A landscape with many valleys, sampled at points; each row gives a point and its height.
A ball rolls from a point to the lowest of its 2 nearest points, and stops where none of them is lower. Distance is the straight distance between rows; heights are no part of it.
Z35: 24 -4 29 12 -16 -9 -14 21 31 -1 -2 32 23 11 -29 18 -15 -1 39 -1 -19 -10 3 7 -8 -14 18 -27 8 8 -3 11 2 5  h=627
Z427: -9 18 -3 7 4 0 12 -37 -39 23 -13 -20 39 -25 12 -7 3 6 -13 13 43 14 -21 -9 17 49 -15 29 -23 -2 13 -19 12 33  h=423
Z447: -3 -1 10 -7 2 2 -3 -27 -7 -19 15 -11 -40 10 -18 1 36 -3 -43 10 -16 -13 6 16 -7 -16 -40 -1 0 -20 -5 11 0 3  h=798
Z264: 15 1 -25 29 -5 -3 6 -7 -23 14 17 8 1 20 -21 -12 59 -8 -39 25 -23 -16 3 -1 13 12 -16 -8 46 -24 -16 -4 -10 12  h=435
Z398: 20 -6 19 -1 -14 -14 -24 19 23 21 12 16 22 2 -13 48 -8 -25 29 -6 -16 -32 -6 -1 0 -36 16 -52 2 -8 17 2 14 4  h=656
Z687: 3 -26 23 -2 -18 -21 -16 10 29 0 24 10 -12 21 1 -13 -54 23 41 -18 -13 35 19 30 -20 -25 36 -31 -19 25 6 1 -13 16  h=490
Z217: 15 -13 9 -1 3 17 -32 37 16 30 28 14 18 5 1 46 -28 -22 25 1 7 -17 -8 -26 2 -32 24 -45 16 2 0 5 2 -15  h=679
Z65: 6 1 -23 13 3 17 -10 -9 -16 17 35 -2 -11 20 -7 15 48 -21 -30 17 -19 -32 2 -15 10 -5 -9 -20 31 -16 -12 -10 12 -7  h=484
Z521: 8 -13 20 -2 7 16 -6 26 36 -26 1 18 -19 20 -1 -28 -37 22 37 8 -6 14 33 7 -16 -4 17 14 5 19 -27 3 -9 -30  h=548
Z593: -12 24 -27 -20 -8 -39 29 -11 14 -31 -18 -25 -27 -44 39 -17 15 -29 -38 4 -34 0 33 17 12 -11 -18 1 -3 -22 47 18 -7 -2  h=603
Z482: 4 31 -34 13 14 0 23 -20 -27 17 -19 -23 32 -33 32 -13 -3 2 -24 6 29 34 -19 -23 27 31 -23 22 -1 -12 23 -1 -13 34  h=388
Z130: 31 2 -7 14 22 40 -6 18 -8 7 30 7 -2 19 -20 -7 27 -9 -26 18 -2 -7 -16 -21 13 -12 -31 5 41 -11 -22 23 -11 -14  h=575
Z782: -9 23 -22 -13 -27 -35 7 11 13 20 -8 6 -6 -26 30 35 23 -49 7 -3 -30 -32 4 8 1 -10 50 -40 -2 -5 32 -12 38 -1  h=753
Z590: 0 -10 19 0 -20 -10 -12 6 16 18 -17 24 30 7 -31 38 -15 -9 39 -13 -15 -22 -9 8 -13 12 47 -29 -5 18 -4 -14 17 3  h=598
Z88: 1 13 -16 2 6 4 8 19 4 21 -26 6 29 -6 13 24 -19 -12 41 -4 1 -7 0 -32 -3 25 49 -2 19 21 -10 -19 19 -27  h=349
Z856: 15 15 -20 -6 17 18 1 26 29 -19 20 -10 -26 -17 37 -9 3 -15 -13 27 -17 -5 31 -19 -4 -27 -13 3 31 -9 7 8 6 -39  h=520
Z669: -16 -15 37 -14 -13 -8 -1 -27 2 -21 -11 -14 -6 0 -17 -1 -12 12 3 -18 10 1 -11 27 -8 6 -11 19 -41 7 15 -3 -1 22  h=705
Z320: -16 -11 -18 6 -5 12 2 -27 -29 0 37 -12 -44 12 13 -39 13 22 -39 15 -4 31 28 27 -22 -4 -7 14 5 -8 -19 -15 3 8  h=796
Z20: -21 -16 38 -22 19 9 -22 5 35 -46 0 -4 -36 20 -13 24 -9 -3 9 -4 -14 -46 18 3 -13 -30 -14 -5 -26 10 -5 11 2 -38  h=365
Z62: 22 15 2 29 0 7 14 12 -16 4 -45 13 44 -8 -6 -5 -22 27 34 -3 25 37 -31 -23 12 30 -12 34 15 3 -4 9 -21 9  h=550
Z335: -1 -10 30 7 3 5 15 4 13 -33 -47 19 11 6 -42 -9 4 3 15 8 -8 -18 -2 10 2 28 -14 35 7 1 -24 8 -12 -20  h=286
Z118: 27 3 35 3 -16 -28 10 12 33 -38 -29 -4 16 -12 -9 -23 -27 1 32 -17 -14 25 -1 14 -4 -18 -22 -1 3 -5 38 34 -25 16  h=270
Z724: 12 -7 -13 2 31 51 -15 27 -5 7 18 8 9 17 4 0 -3 8 7 10 17 -13 -3 -41 14 10 8 27 24 23 -42 -2 0 -47  h=172
Z127: 4 -22 29 -3 29 24 -19 33 26 -24 12 35 -23 29 -34 -1 -4 9 12 20 -7 -24 9 3 -6 -6 0 13 9 13 -47 17 -4 -46  h=519
Z6: -16 -4 -7 7 4 5 -2 5 -9 14 -21 18 20 13 -21 23 9 -5 24 3 -11 -26 9 -12 -5 38 47 10 7 23 -38 -36 23 -22  h=281
Z91: 33 -5 -1 16 -21 -9 -3 0 -14 22 30 3 -6 4 -15 -15 38 -3 -26 7 -17 18 -10 8 -1 -29 -25 -27 36 -31 15 15 -8 29  h=825
Z725: 3 24 -54 26 -22 -32 24 22 -16 13 -15 23 4 0 13 -13 23 -3 25 8 -16 20 18 4 -16 31 61 -12 44 1 -5 -24 12 1  h=691
Z534: -1 9 7 -4 0 -28 17 13 40 -35 -39 2 4 -21 0 11 8 -24 7 12 -33 -34 27 -2 4 3 -12 0 9 -13 22 4 6 -21  h=568
Z149: 11 19 -28 45 9 7 13 -3 -46 14 -22 3 38 0 5 -24 -3 30 9 6 35 48 -13 -20 15 40 3 37 24 8 -8 -6 -16 14  h=528
Z876: 13 34 -11 4 -15 -27 22 29 36 -17 -18 0 -3 -28 41 -20 -40 -1 50 -8 -13 43 22 -2 -21 -22 30 -8 5 4 33 9 -1 -6  h=265
Z656: 23 1 -14 36 -31 -16 4 -1 -34 33 0 15 22 6 -17 -23 12 20 10 -4 -3 41 -7 18 -11 11 16 -11 29 -16 1 -9 -7 39  h=391
Z886: 11 33 -16 -12 11 5 22 11 12 -1 -27 -33 17 -45 53 5 -34 -6 18 -7 25 21 -10 -37 9 3 -1 19 -4 2 25 -8 1 -13  h=304
Z829: 3 30 -35 2 22 14 17 -16 -11 16 -8 -32 27 -16 18 6 26 -22 -49 5 2 -2 -23 -40 45 23 -46 4 10 -31 14 12 -11 17  h=523
Z248: 3 9 -12 -11 4 30 -8 -19 -12 23 33 -25 8 -10 18 8 9 -11 -28 1 19 5 -24 -20 12 -11 -23 -7 -4 -14 4 -2 8 9  h=204
Z823: 37 10 -1 25 11 8 -9 42 19 6 3 33 16 7 3 0 -23 12 41 14 0 20 12 -21 -2 -14 20 2 48 1 -14 16 -11 -19  h=418
Z477: 13 7 -2 2 16 40 -10 -3 -25 31 23 -17 28 -10 30 -3 -29 19 5 3 50 36 -29 -27 5 -2 -13 15 -5 2 -4 -3 -1 17  h=97
Z866: -13 7 2 -15 -25 -44 5 -3 10 0 -24 15 -7 -5 1 40 22 -32 12 -7 -39 -57 13 16 -6 -6 46 -29 -17 5 19 -20 30 -1  h=779
Z657: -7 6 14 -10 -22 -42 19 -13 13 -12 -55 -2 25 -22 -20 21 7 -21 11 -16 -17 -29 -7 5 12 18 3 -5 -7 -9 30 -4 4 11  h=749
Z213: 14 6 11 -10 23 6 22 -3 12 -32 -28 -7 11 -16 -20 -10 18 -10 -30 8 0 -12 -19 -9 27 9 -65 23 16 -26 5 41 -32 3  h=401
Z972: -18 -11 -12 -21 11 18 -28 6 9 25 45 -18 -23 -3 24 33 -15 -8 -17 -2 12 -14 -6 -24 1 -37 13 -38 -13 8 6 -13 11 -19  h=99
Z59: 37 4 21 17 16 26 8 28 -4 -5 -25 23 32 9 -20 -13 -16 22 23 -1 18 28 -30 -12 12 16 -17 38 23 -3 -18 35 -30 -15  h=571
Z672: -11 -19 16 7 -7 8 -13 -27 -26 9 9 8 -3 22 -37 -1 18 24 -16 -3 7 -6 -10 30 -8 14 -4 10 -13 -1 -18 -11 7 28  h=357
Z495: 29 8 16 13 -21 -20 9 22 32 -25 -7 7 -8 -8 14 -27 -34 12 47 -3 -19 43 23 13 -23 -27 1 -2 20 -1 23 21 -17 5  h=169
Z428: 10 1 -12 27 -28 -18 9 -15 -46 37 -14 12 45 3 -26 4 23 1 -2 -7 2 6 -26 4 9 31 13 -5 20 -17 -4 -13 -4 40  h=331
Z201: -23 21 -37 -2 -17 -32 31 -25 -20 -1 -32 -14 -2 -37 34 -27 3 -8 -9 4 2 21 17 19 3 30 14 21 -20 1 21 -16 4 16  h=496
Z743: 16 9 -14 -9 20 29 -5 32 27 -10 14 -2 -21 2 39 -14 -23 13 16 20 9 8 24 -29 -8 -17 12 15 31 10 -19 -7 -4 -46  h=488
Z361: 2 36 -40 5 26 6 27 3 -10 0 -32 -26 27 -35 41 -6 -10 0 -6 5 21 19 -7 -45 28 31 -16 34 11 -9 12 -6 -10 -6  h=348
Z768: -11 24 -17 -25 -7 -2 8 8 19 2 -11 -19 -6 -31 54 1 -25 -11 19 -17 11 9 7 -12 -10 -6 31 3 -20 16 25 -13 18 -14  h=251
Z692: -21 17 -35 -9 -26 -45 37 -5 6 -28 -31 -12 -21 -43 40 -31 -1 -19 -6 -11 -26 20 33 32 0 -1 11 7 -11 -8 36 6 -4 0  h=552
Z664: -9 -1 -2 5 -35 -35 16 -16 -17 8 -21 4 1 -6 -10 -18 10 8 8 -5 -17 12 5 39 -17 18 17 6 -10 -4 9 -20 4 28  h=740
Z95: 3 -6 -7 -4 17 28 2 19 7 -13 -6 10 -9 12 20 -31 -30 28 25 9 9 18 24 -12 -16 14 19 38 13 19 -41 -17 -1 -40  h=517
Z968: -7 -29 -4 -7 32 47 -31 23 -12 26 31 4 2 21 2 21 -25 14 6 3 32 -9 -12 -36 6 -2 10 -11 -3 26 -41 -5 -8 -34  h=101
Z394: 29 -11 12 15 -13 8 -5 6 -7 8 30 21 -13 20 -36 -25 18 18 -12 1 -4 24 -4 21 -15 -12 -17 -8 34 -14 -7 18 -14 18  h=837
Z334: 0 40 -72 9 23 -23 39 20 3 -7 -40 -4 11 -31 40 -6 6 -16 3 5 -1 20 21 -29 21 19 9 0 37 -19 18 -1 -11 -12  h=590
Z756: -4 5 7 -1 6 22 -7 -42 -34 22 34 -26 1 -2 1 -6 27 -2 -47 8 23 6 -35 2 6 8 -48 2 -23 -17 5 6 10 38  h=262
Z731: -1 -34 32 -9 7 -6 -30 26 51 -9 26 11 -19 28 -8 8 -44 12 27 -7 -13 9 13 15 -13 -36 18 -39 -10 21 2 8 -10 -3  h=449
Z628: -13 -16 33 -9 17 11 -24 5 20 -23 -8 18 -5 22 -40 50 6 -9 10 3 -10 -64 -4 -4 -1 -13 -6 -11 -11 8 -19 2 9 -32  h=416
Z510: -10 -26 19 -3 16 29 -25 12 2 17 4 19 11 22 -21 11 -31 29 23 -4 24 1 -14 -8 -4 20 18 13 -12 31 -45 -11 1 -18  h=174
Z799: -21 -17 7 -7 7 6 -20 -17 -5 -3 33 4 -50 19 -18 12 17 12 -25 -5 -11 -11 12 24 -20 -30 -7 -18 -14 -6 -12 -10 7 -4  h=783
Z800: -1 37 -60 22 -5 -45 41 18 9 -18 -55 6 15 -29 23 -17 -5 -2 30 -3 2 42 26 -4 7 27 20 -1 26 -17 13 9 -21 -1  h=625
Z594: -7 10 -18 -10 7 -33 28 -2 29 -52 -59 3 5 -31 -3 -11 9 -22 -7 7 -20 -22 33 12 23 10 -32 12 10 -26 19 19 -26 -10  h=512
Z575: 11 1 -8 20 0 11 1 -1 -26 22 -20 9 44 0 -19 14 15 -4 5 0 6 -9 -26 -26 19 27 -5 9 24 -3 -10 -6 -5 3  h=257
Z903: -15 -15 5 8 6 28 -20 -34 -49 25 40 -3 2 26 -28 6 24 17 -32 4 32 0 -28 12 2 10 -18 -4 -20 1 -22 -6 9 31  h=313
Z605: 4 6 -20 19 -44 -56 29 6 -19 0 -25 26 -6 2 -15 -29 16 9 17 1 -30 19 21 45 -17 15 29 -18 19 -16 -4 -14 -3 26  h=715
Z946: -16 4 -17 -9 -8 3 6 -40 -22 7 33 -26 -26 -16 33 -28 9 9 -45 8 10 26 11 17 -6 0 -14 13 -28 -7 11 -16 8 23  h=782
Z974: -24 -9 3 -6 11 21 -14 -22 -23 21 2 -4 14 6 -6 18 -4 6 -7 3 20 -17 -11 -10 -2 26 15 17 -27 16 -20 -31 21 0  h=271
Z645: 1 8 18 -13 -20 -27 -3 -11 19 -7 -15 -19 -2 -24 3 33 17 -32 -5 -13 -22 -39 -12 0 8 -16 -6 -21 -12 -15 39 3 13 2  h=772
Z651: -6 2 15 -10 -25 -29 20 -15 7 -30 -37 -10 0 -15 -6 -8 -1 -6 2 -14 -16 -3 6 22 -5 5 -14 12 -13 -8 22 2 -9 18  h=726
Z123: -37 6 -5 -11 -19 -24 26 -50 -22 -23 -24 -23 -28 -24 23 -31 18 -7 -38 2 -11 7 29 42 1 10 -27 29 -31 -14 27 -3 -3 21  h=743
Z265: -54 -31 13 -19 15 -8 -30 -8 1 21 22 5 -24 23 -7 50 -19 13 1 -11 7 -25 -1 3 -12 -15 32 -30 -43 22 -7 -27 4 -11  h=364
Z55: -14 -13 -1 -18 -11 -22 -13 11 34 -18 23 -4 -51 8 32 -15 -27 -6 17 -3 -28 7 58 29 -26 -38 30 -18 -11 16 10 -4 12 -16  h=208
Z675: -2 -17 3 2 -20 -27 -14 -10 -3 10 23 18 -32 24 -16 16 26 0 -4 -3 -29 -20 18 33 -21 -27 19 -33 0 -14 -4 -11 15 12  h=763
Z855: 20 35 -41 6 22 4 17 26 18 -3 -6 -11 7 -25 36 -4 9 -18 -12 21 -7 2 19 -39 20 -7 -13 6 46 -18 21 7 -13 -23  h=554
Z440: -9 -14 5 1 -27 -14 -25 -28 -29 29 22 9 -4 18 -27 39 37 -13 -14 -13 -16 -35 -14 17 -5 -19 15 -44 -8 -19 0 -17 18 26  h=737
Z888: 27 3 23 6 6 -14 18 12 22 -29 -42 3 23 -20 -23 -14 -5 6 4 -9 3 13 -11 -2 15 -1 -48 15 18 -24 19 35 -35 10  h=345
Z417: 2 -11 14 -18 -30 -19 -4 -15 9 -9 13 -29 -15 -17 28 -23 -25 9 5 -28 0 37 6 27 -13 -28 5 -2 -32 8 42 6 1 29  h=428
Z535: -7 -22 32 -1 12 12 -5 -1 14 -36 5 25 -38 34 -41 -22 10 14 -5 3 -6 -11 16 35 -19 -7 -15 14 1 4 -35 22 -12 -21  h=473
Z298: -13 12 -2 -15 6 -4 12 -9 1 12 -39 -15 38 -26 5 44 5 -31 4 -9 3 -37 -25 -28 18 27 13 7 -12 4 10 -20 22 -13  h=442
Z323: -20 16 3 -22 -25 -56 19 -31 7 -23 -40 -28 -3 -42 25 10 10 -26 -12 -26 -18 -16 -6 22 25 -2 -7 -1 -38 -14 55 13 3 17  h=684
Z175: 6 0 24 -1 11 24 4 -20 -18 1 13 -8 10 -4 -18 -11 7 10 -29 -2 30 12 -35 -2 2 5 -50 19 -16 -6 -2 20 -9 24  h=306
Z770: 12 33 -27 -8 -14 -25 14 16 19 2 -13 -13 -3 -41 41 -6 -10 -19 13 -5 -14 15 13 -8 3 -13 18 -14 12 -7 34 3 7 -2  h=320
Z113: 20 -8 4 5 -25 -25 -20 -1 -8 29 34 6 -1 4 -14 36 34 -26 -13 4 -25 -34 -9 14 1 -40 0 -59 15 -30 20 4 16 24  h=710
Z82: 8 -20 34 -2 -40 -32 -12 -7 24 -11 0 -4 0 10 -20 -5 -32 12 41 -32 -18 18 -1 36 -18 -14 24 -27 -35 22 25 8 -2 36  h=531
Z936: -26 -13 -19 18 4 15 -4 -17 -39 21 -10 9 19 25 -18 4 24 6 -10 11 5 -23 3 -3 -1 52 30 21 -1 25 -41 -42 22 -6  h=206
Z523: -6 0 -32 0 22 45 -7 -2 -14 14 24 -10 -8 15 10 2 19 -3 -28 15 4 -21 -2 -39 17 16 -2 18 16 16 -34 -16 10 -24  h=235
Z396: -4 34 -48 18 -24 -55 38 22 6 -8 -50 28 9 -18 12 -12 7 -12 34 -1 -17 24 21 13 -12 29 49 -16 20 -2 7 -4 4 2  h=660
Z746: -25 -28 13 -17 -19 -27 -24 -8 21 -20 27 -16 -50 9 11 3 -20 5 9 -26 -22 11 29 34 -16 -39 23 -26 -37 14 30 3 1 12  h=311
Z789: -20 -16 9 3 -22 -9 -9 -19 -20 17 7 8 -2 7 -3 -21 -26 30 20 -6 18 32 12 50 -24 15 37 8 -39 17 -5 -29 16 40  h=474
Z389: 12 -1 -6 19 25 41 -3 7 -29 15 -11 1 48 13 -20 15 21 -7 -7 6 13 -19 -35 -46 34 48 -18 33 17 18 -28 2 -7 -22  h=185
Z703: -18 -15 36 -4 10 21 9 -16 -9 -22 -27 10 0 18 -49 7 19 11 -10 0 4 -32 -17 14 0 25 -26 34 -21 4 -28 3 -4 -5  h=358
Z837: -11 -13 20 -27 11 -11 -20 8 46 -41 19 -18 -47 9 22 12 -21 -9 15 -3 -17 -21 37 9 -18 -42 8 -21 -25 13 17 4 3 -30  h=302
Z507: 7 -8 14 -13 -18 -13 -31 -3 18 20 40 -10 -7 -1 7 43 3 -25 -5 -17 -8 -22 -12 6 2 -55 0 -62 -6 -14 33 6 12 12  h=683
Z739: 1 10 7 -19 -23 -42 9 -20 20 -34 -9 -32 -27 -34 24 -5 18 -30 -19 -12 -36 -13 18 21 12 -33 -24 -6 -21 -17 59 21 4 9  h=645
Z96: 35 14 -4 9 27 25 7 44 25 -14 -7 10 0 -3 23 -14 -17 6 20 21 6 14 9 -35 11 -11 -13 32 45 -3 -13 26 -19 -36  h=457
Z858: 2 -29 51 -20 15 13 -18 -8 4 -16 25 -11 -10 17 -18 -5 -28 22 -1 -28 39 18 -42 11 -5 -29 -36 -10 -40 14 5 29 -12 17  h=675
Z105: -24 12 -43 5 15 30 0 -31 -26 21 34 -27 -11 10 26 5 32 -11 -51 17 0 -19 -2 -31 14 20 -9 6 -5 2 -16 -24 18 -2  h=293
Z843: 17 12 -38 37 0 21 -6 15 -29 32 3 8 24 14 15 -9 -1 11 11 3 11 25 1 -30 3 17 28 9 42 10 -18 -16 1 -7  h=322
Z511: 1 9 -44 14 -4 18 -6 2 -26 38 33 -9 -2 3 27 -13 14 -1 -10 8 6 17 12 -18 -6 5 29 -7 30 2 -3 -28 16 0  h=264
Z726: -8 -22 13 2 -10 8 7 -17 -8 -19 18 1 -41 12 1 -52 -10 26 -12 0 -1 38 32 42 -30 -19 -14 23 -4 -4 -10 5 -11 -1  h=811
Z563: -48 -14 2 -17 3 -4 -19 -25 -19 20 7 -2 -17 13 1 30 -3 11 -13 -9 13 -25 6 14 -10 11 36 -3 -49 14 -12 -40 23 3  h=321
Z479: -4 -10 -11 22 -31 -9 -4 -10 -40 41 8 16 16 15 -16 -12 0 26 15 -7 10 30 -4 29 -19 23 40 -6 -2 7 -14 -33 15 42  h=436
Z517: 20 5 3 -3 -25 -27 4 -30 -12 10 21 -12 -10 -5 -10 5 42 -12 -41 -2 -16 -3 -18 19 5 -28 -34 -30 4 -34 23 10 -2 36  h=810
Z707: -6 -23 29 -16 21 27 -31 16 11 -4 39 8 -22 26 -28 26 -9 4 -10 -7 19 -21 -35 -9 5 -46 -26 -37 -14 4 -6 29 -13 -19  h=630
Z301: 13 -1 2 -3 21 54 -17 -6 -32 30 50 -18 7 5 5 1 -3 3 -26 2 45 17 -47 -28 12 -13 -34 -4 -4 -6 -14 19 -5 18  h=151
Z981: 0 -17 11 -1 19 8 -29 39 36 9 21 24 -2 17 -9 38 -18 -12 21 12 -16 -32 20 -14 -5 -26 29 -31 12 13 -17 -2 13 -34  h=661
Z532: -1 20 -30 -1 23 1 34 -2 5 -25 -30 -22 -1 -30 37 -31 -11 4 -21 13 4 26 18 -18 13 17 -33 41 12 -16 6 5 -31 -8  h=399
Z737: 16 17 -13 9 2 -21 8 26 19 -1 -15 13 19 -13 1 16 19 -26 8 18 -24 -28 16 -18 8 -6 9 -12 38 -13 13 -2 9 -15  h=608
Z607: -36 -35 30 -11 7 -16 -34 14 31 8 32 2 -35 25 -4 37 -38 7 9 -13 -1 -11 3 -3 -8 -35 23 -53 -34 26 7 -3 -9 -9  h=406
Z478: -17 -30 46 -9 -3 -1 -17 -28 -9 -7 18 -9 -5 21 -17 -7 -29 31 6 -19 37 19 -16 29 -13 -6 -13 1 -61 20 11 5 -2 37  h=689
Z3: -5 16 -13 -4 23 14 16 -17 -3 9 -21 -25 32 -26 10 33 23 -29 -29 -1 2 -35 -23 -45 38 25 -28 14 -1 -10 6 -6 6 -9  h=483
Z69: -3 21 -48 4 -27 -38 22 16 -9 25 -11 16 -2 -15 27 1 24 -27 16 4 -24 -7 12 11 -12 8 65 -34 21 -1 19 -16 31 -2  h=721
Z167: 21 2 13 27 -37 -40 11 17 12 -11 -17 35 12 8 -35 -22 1 13 32 2 -31 22 17 36 -18 2 15 -19 26 -8 -5 1 -9 22  h=685
Z154: -6 -18 16 10 -13 -5 2 -11 -11 -12 2 17 -23 27 -43 -21 25 18 -7 5 -22 -6 16 40 -16 8 -4 13 10 -10 -28 -3 -5 4  h=415
Z557: 18 -13 12 0 30 38 -31 35 13 11 46 19 -2 23 -17 25 1 -18 -2 8 13 -26 -24 -32 9 -40 -22 -34 18 -1 -17 35 -5 -35  h=612
Z135: -20 8 4 -20 -19 -37 17 -51 -21 -3 -20 -28 -1 -35 18 0 20 -11 -37 -9 -7 -4 -9 26 13 8 -24 14 -47 -16 42 -1 1 35  h=714
Z730: -30 16 -17 4 -9 -14 20 -32 -31 9 -22 -11 18 -21 13 -14 7 8 -15 9 19 1 4 11 -2 51 12 32 -29 5 6 -30 25 22  h=456
Z252: 11 16 -35 7 11 24 -10 3 -7 31 29 -15 10 -1 17 32 40 -42 -27 13 -15 -44 -4 -49 23 -5 -2 -32 32 -15 5 -11 18 -21  h=527
Z953: 20 18 -20 8 24 33 6 2 -10 6 8 -14 20 -6 8 1 22 -13 -32 14 8 -5 -17 -46 27 12 -38 14 35 -10 -5 11 -13 -8  h=553
Z851: -37 10 -18 -23 -8 -4 19 -34 -7 -17 -1 -27 -33 -24 45 -28 0 -7 -26 6 -3 9 35 23 -11 4 -10 32 -32 -3 15 -16 13 -7  h=765
Z463: -15 -2 -2 -23 2 9 -10 -12 8 9 15 -22 -13 -9 25 12 -17 -7 -10 -10 12 -1 4 -2 -9 -10 10 -1 -32 3 10 -20 20 -6  h=182
Z379: 5 -8 -17 29 -5 1 15 -6 -29 1 -5 17 -1 16 -24 -37 25 22 -14 17 -12 15 13 13 -7 25 -2 23 33 -8 -25 -7 -12 7  h=471
Z145: -9 -6 -30 -9 -2 11 -19 9 -1 45 46 -12 -18 4 28 9 -11 -2 -5 -4 8 10 14 -6 -11 -20 41 -30 5 6 -3 -23 14 -2  h=188
Z286: -6 -24 26 -6 29 42 -14 8 -25 -4 23 22 -15 47 -40 -22 -1 28 -14 6 36 2 -24 7 -3 10 -15 34 -20 21 -50 25 -15 -17  h=290
Z635: 8 13 2 -5 -9 -22 10 -9 1 -5 -4 -13 -3 -12 -10 12 35 -19 -32 3 -21 -24 1 1 15 -7 -27 -9 10 -31 12 2 -2 10  h=793
Z136: 16 10 -18 24 8 17 15 -3 -31 7 4 5 13 4 2 -48 10 28 -18 14 17 45 3 -4 2 24 -19 36 27 -7 -16 2 -16 14  h=504
Z21: -8 16 -44 15 16 17 16 -17 -24 6 2 -11 -6 9 8 -16 47 -9 -54 23 -17 -16 13 -23 18 31 -18 14 27 -13 -14 -15 -8 1  h=366
Z75: 33 -13 45 -12 13 20 -24 30 25 -13 25 8 -6 14 -28 2 -2 1 8 -10 12 0 -29 -3 -1 -50 -37 -29 8 -6 7 49 -17 -2  h=647
Z765: 3 10 4 -7 27 35 12 0 -7 -7 -18 -9 29 -9 7 5 -5 1 -6 8 28 -13 -25 -39 20 34 -25 41 -5 9 -11 1 -3 -21  h=106
Z57: -10 -19 28 -4 -37 -30 -17 -8 21 7 -6 13 9 14 -19 33 -25 -3 33 -27 -17 -14 -6 29 -13 -7 47 -32 -35 24 10 -12 12 28  h=567
Z89: 34 -7 31 27 -12 -7 -9 27 18 -7 -13 49 20 20 -46 -14 -9 15 39 4 -24 9 0 22 -6 6 16 0 26 4 -19 19 -8 2  h=654
Z999: -27 -8 38 -20 27 33 -12 -25 -6 -26 -3 -2 -5 14 -30 27 3 5 -19 -3 27 -40 -32 -3 3 11 -39 23 -50 15 -22 3 8 -16  h=402
Z284: 0 10 5 -5 24 38 2 -8 -23 10 1 -16 23 -7 28 -9 -29 21 4 15 51 12 -18 -32 6 29 -15 43 -20 20 -17 -13 5 0  h=39
Z72: -30 -37 31 -5 17 26 -21 -4 -14 2 3 26 -7 41 -45 7 -13 30 3 -5 25 -11 -16 20 -5 15 5 18 -39 24 -41 -6 -3 -6  h=236
Z115: 20 -18 7 2 30 42 -23 35 -2 8 44 28 -14 33 -35 -5 15 4 -3 13 20 -5 -24 -12 5 -19 -16 -4 20 8 -40 41 -16 -32  h=595
Z676: -3 20 -3 -14 -3 -11 16 10 21 6 -48 -4 33 -27 23 38 -24 -29 39 -15 0 -24 -15 -25 2 21 35 -8 -8 18 14 -13 18 -16  h=398
Z291: 7 16 -15 -12 17 -14 30 -7 18 -35 -32 -22 5 -34 11 -21 5 -12 -29 6 -7 5 9 -6 24 4 -49 14 12 -31 26 18 -30 3  h=450
Z454: -2 -25 31 -13 -8 3 -1 -14 5 -30 21 -17 -32 13 14 -49 -38 26 8 -19 11 52 19 34 -26 -24 -20 18 -28 8 10 15 -16 13  h=824
Z880: 2 1 0 -2 5 8 -9 16 17 4 5 1 0 -3 -4 16 5 -10 9 6 -13 -25 12 -12 -6 -8 18 -10 11 5 -11 -11 17 -22  h=637
Z840: -8 14 -17 14 -4 -17 25 13 6 -12 -49 13 12 -11 -7 -12 -1 5 25 12 -14 7 24 -5 -1 34 21 17 20 2 -14 -13 -4 -16  h=288
Z652: 4 12 -1 -3 17 2 20 16 21 -31 -52 3 20 -15 -5 -6 -5 -5 9 10 -4 -14 6 -21 15 27 -15 35 16 -4 -12 10 -17 -28  h=183
Z536: -25 -12 13 -13 -31 -26 0 -25 -14 0 8 -18 -10 -15 27 -22 -28 13 9 -20 13 31 6 40 -22 -1 23 7 -57 22 26 -18 15 39  h=468
Z836: 7 -21 19 -12 -19 -14 -26 3 22 -4 39 -16 -25 5 7 -2 -19 3 1 -18 -9 23 6 16 -15 -51 1 -37 -17 2 36 14 1 22  h=376
Z371: -6 -16 31 -7 19 24 1 -11 -20 -8 15 1 -8 19 -26 -33 -2 28 -8 2 40 13 -20 20 -7 8 -36 34 -32 9 -28 14 -9 8  h=329
Z125: 35 18 -26 43 -6 1 -1 29 -13 31 -3 27 27 11 2 -6 -13 10 45 0 -2 43 -1 -16 -11 4 44 -12 46 3 -18 -4 -3 1  h=370
Z650: 23 -16 46 -24 14 19 -5 8 19 -25 31 -17 -20 8 1 -19 -17 11 -4 -25 28 29 -30 -4 -6 -51 -53 -9 -11 1 10 44 -21 5  h=662
Z226: 19 -20 45 -9 16 22 -16 38 37 -20 0 36 1 31 -21 -1 -41 18 38 5 1 -3 -5 1 -2 -6 5 5 -2 27 -34 25 -15 -28  h=551
Z453: -19 -10 24 -18 19 35 -16 -6 5 -9 -10 -3 12 7 -21 47 4 -7 -3 -1 10 -51 -22 -23 9 8 -9 10 -23 16 -26 -11 19 -30  h=434

Where does a ball stop that starts at each point below?
Z725 | Z972
Z605 | Z936
Z521 | Z972
Z226 | Z284
Z62 | Z284
Z394 | Z284
Z657 | Z936
Z115 | Z936

Call two points neighbours if one is among the 2 nearest of the other. Go from one point of each pair to the other, from neighbour to neighbour, staying as low as possible. Name the highest point that can't be avoided.
Z495 and Z55 | Z226
Z652 and Z284 | Z789
Z284 and Z968 | Z371
Z55 and Z652 | Z453
Z495 and Z972 | Z770
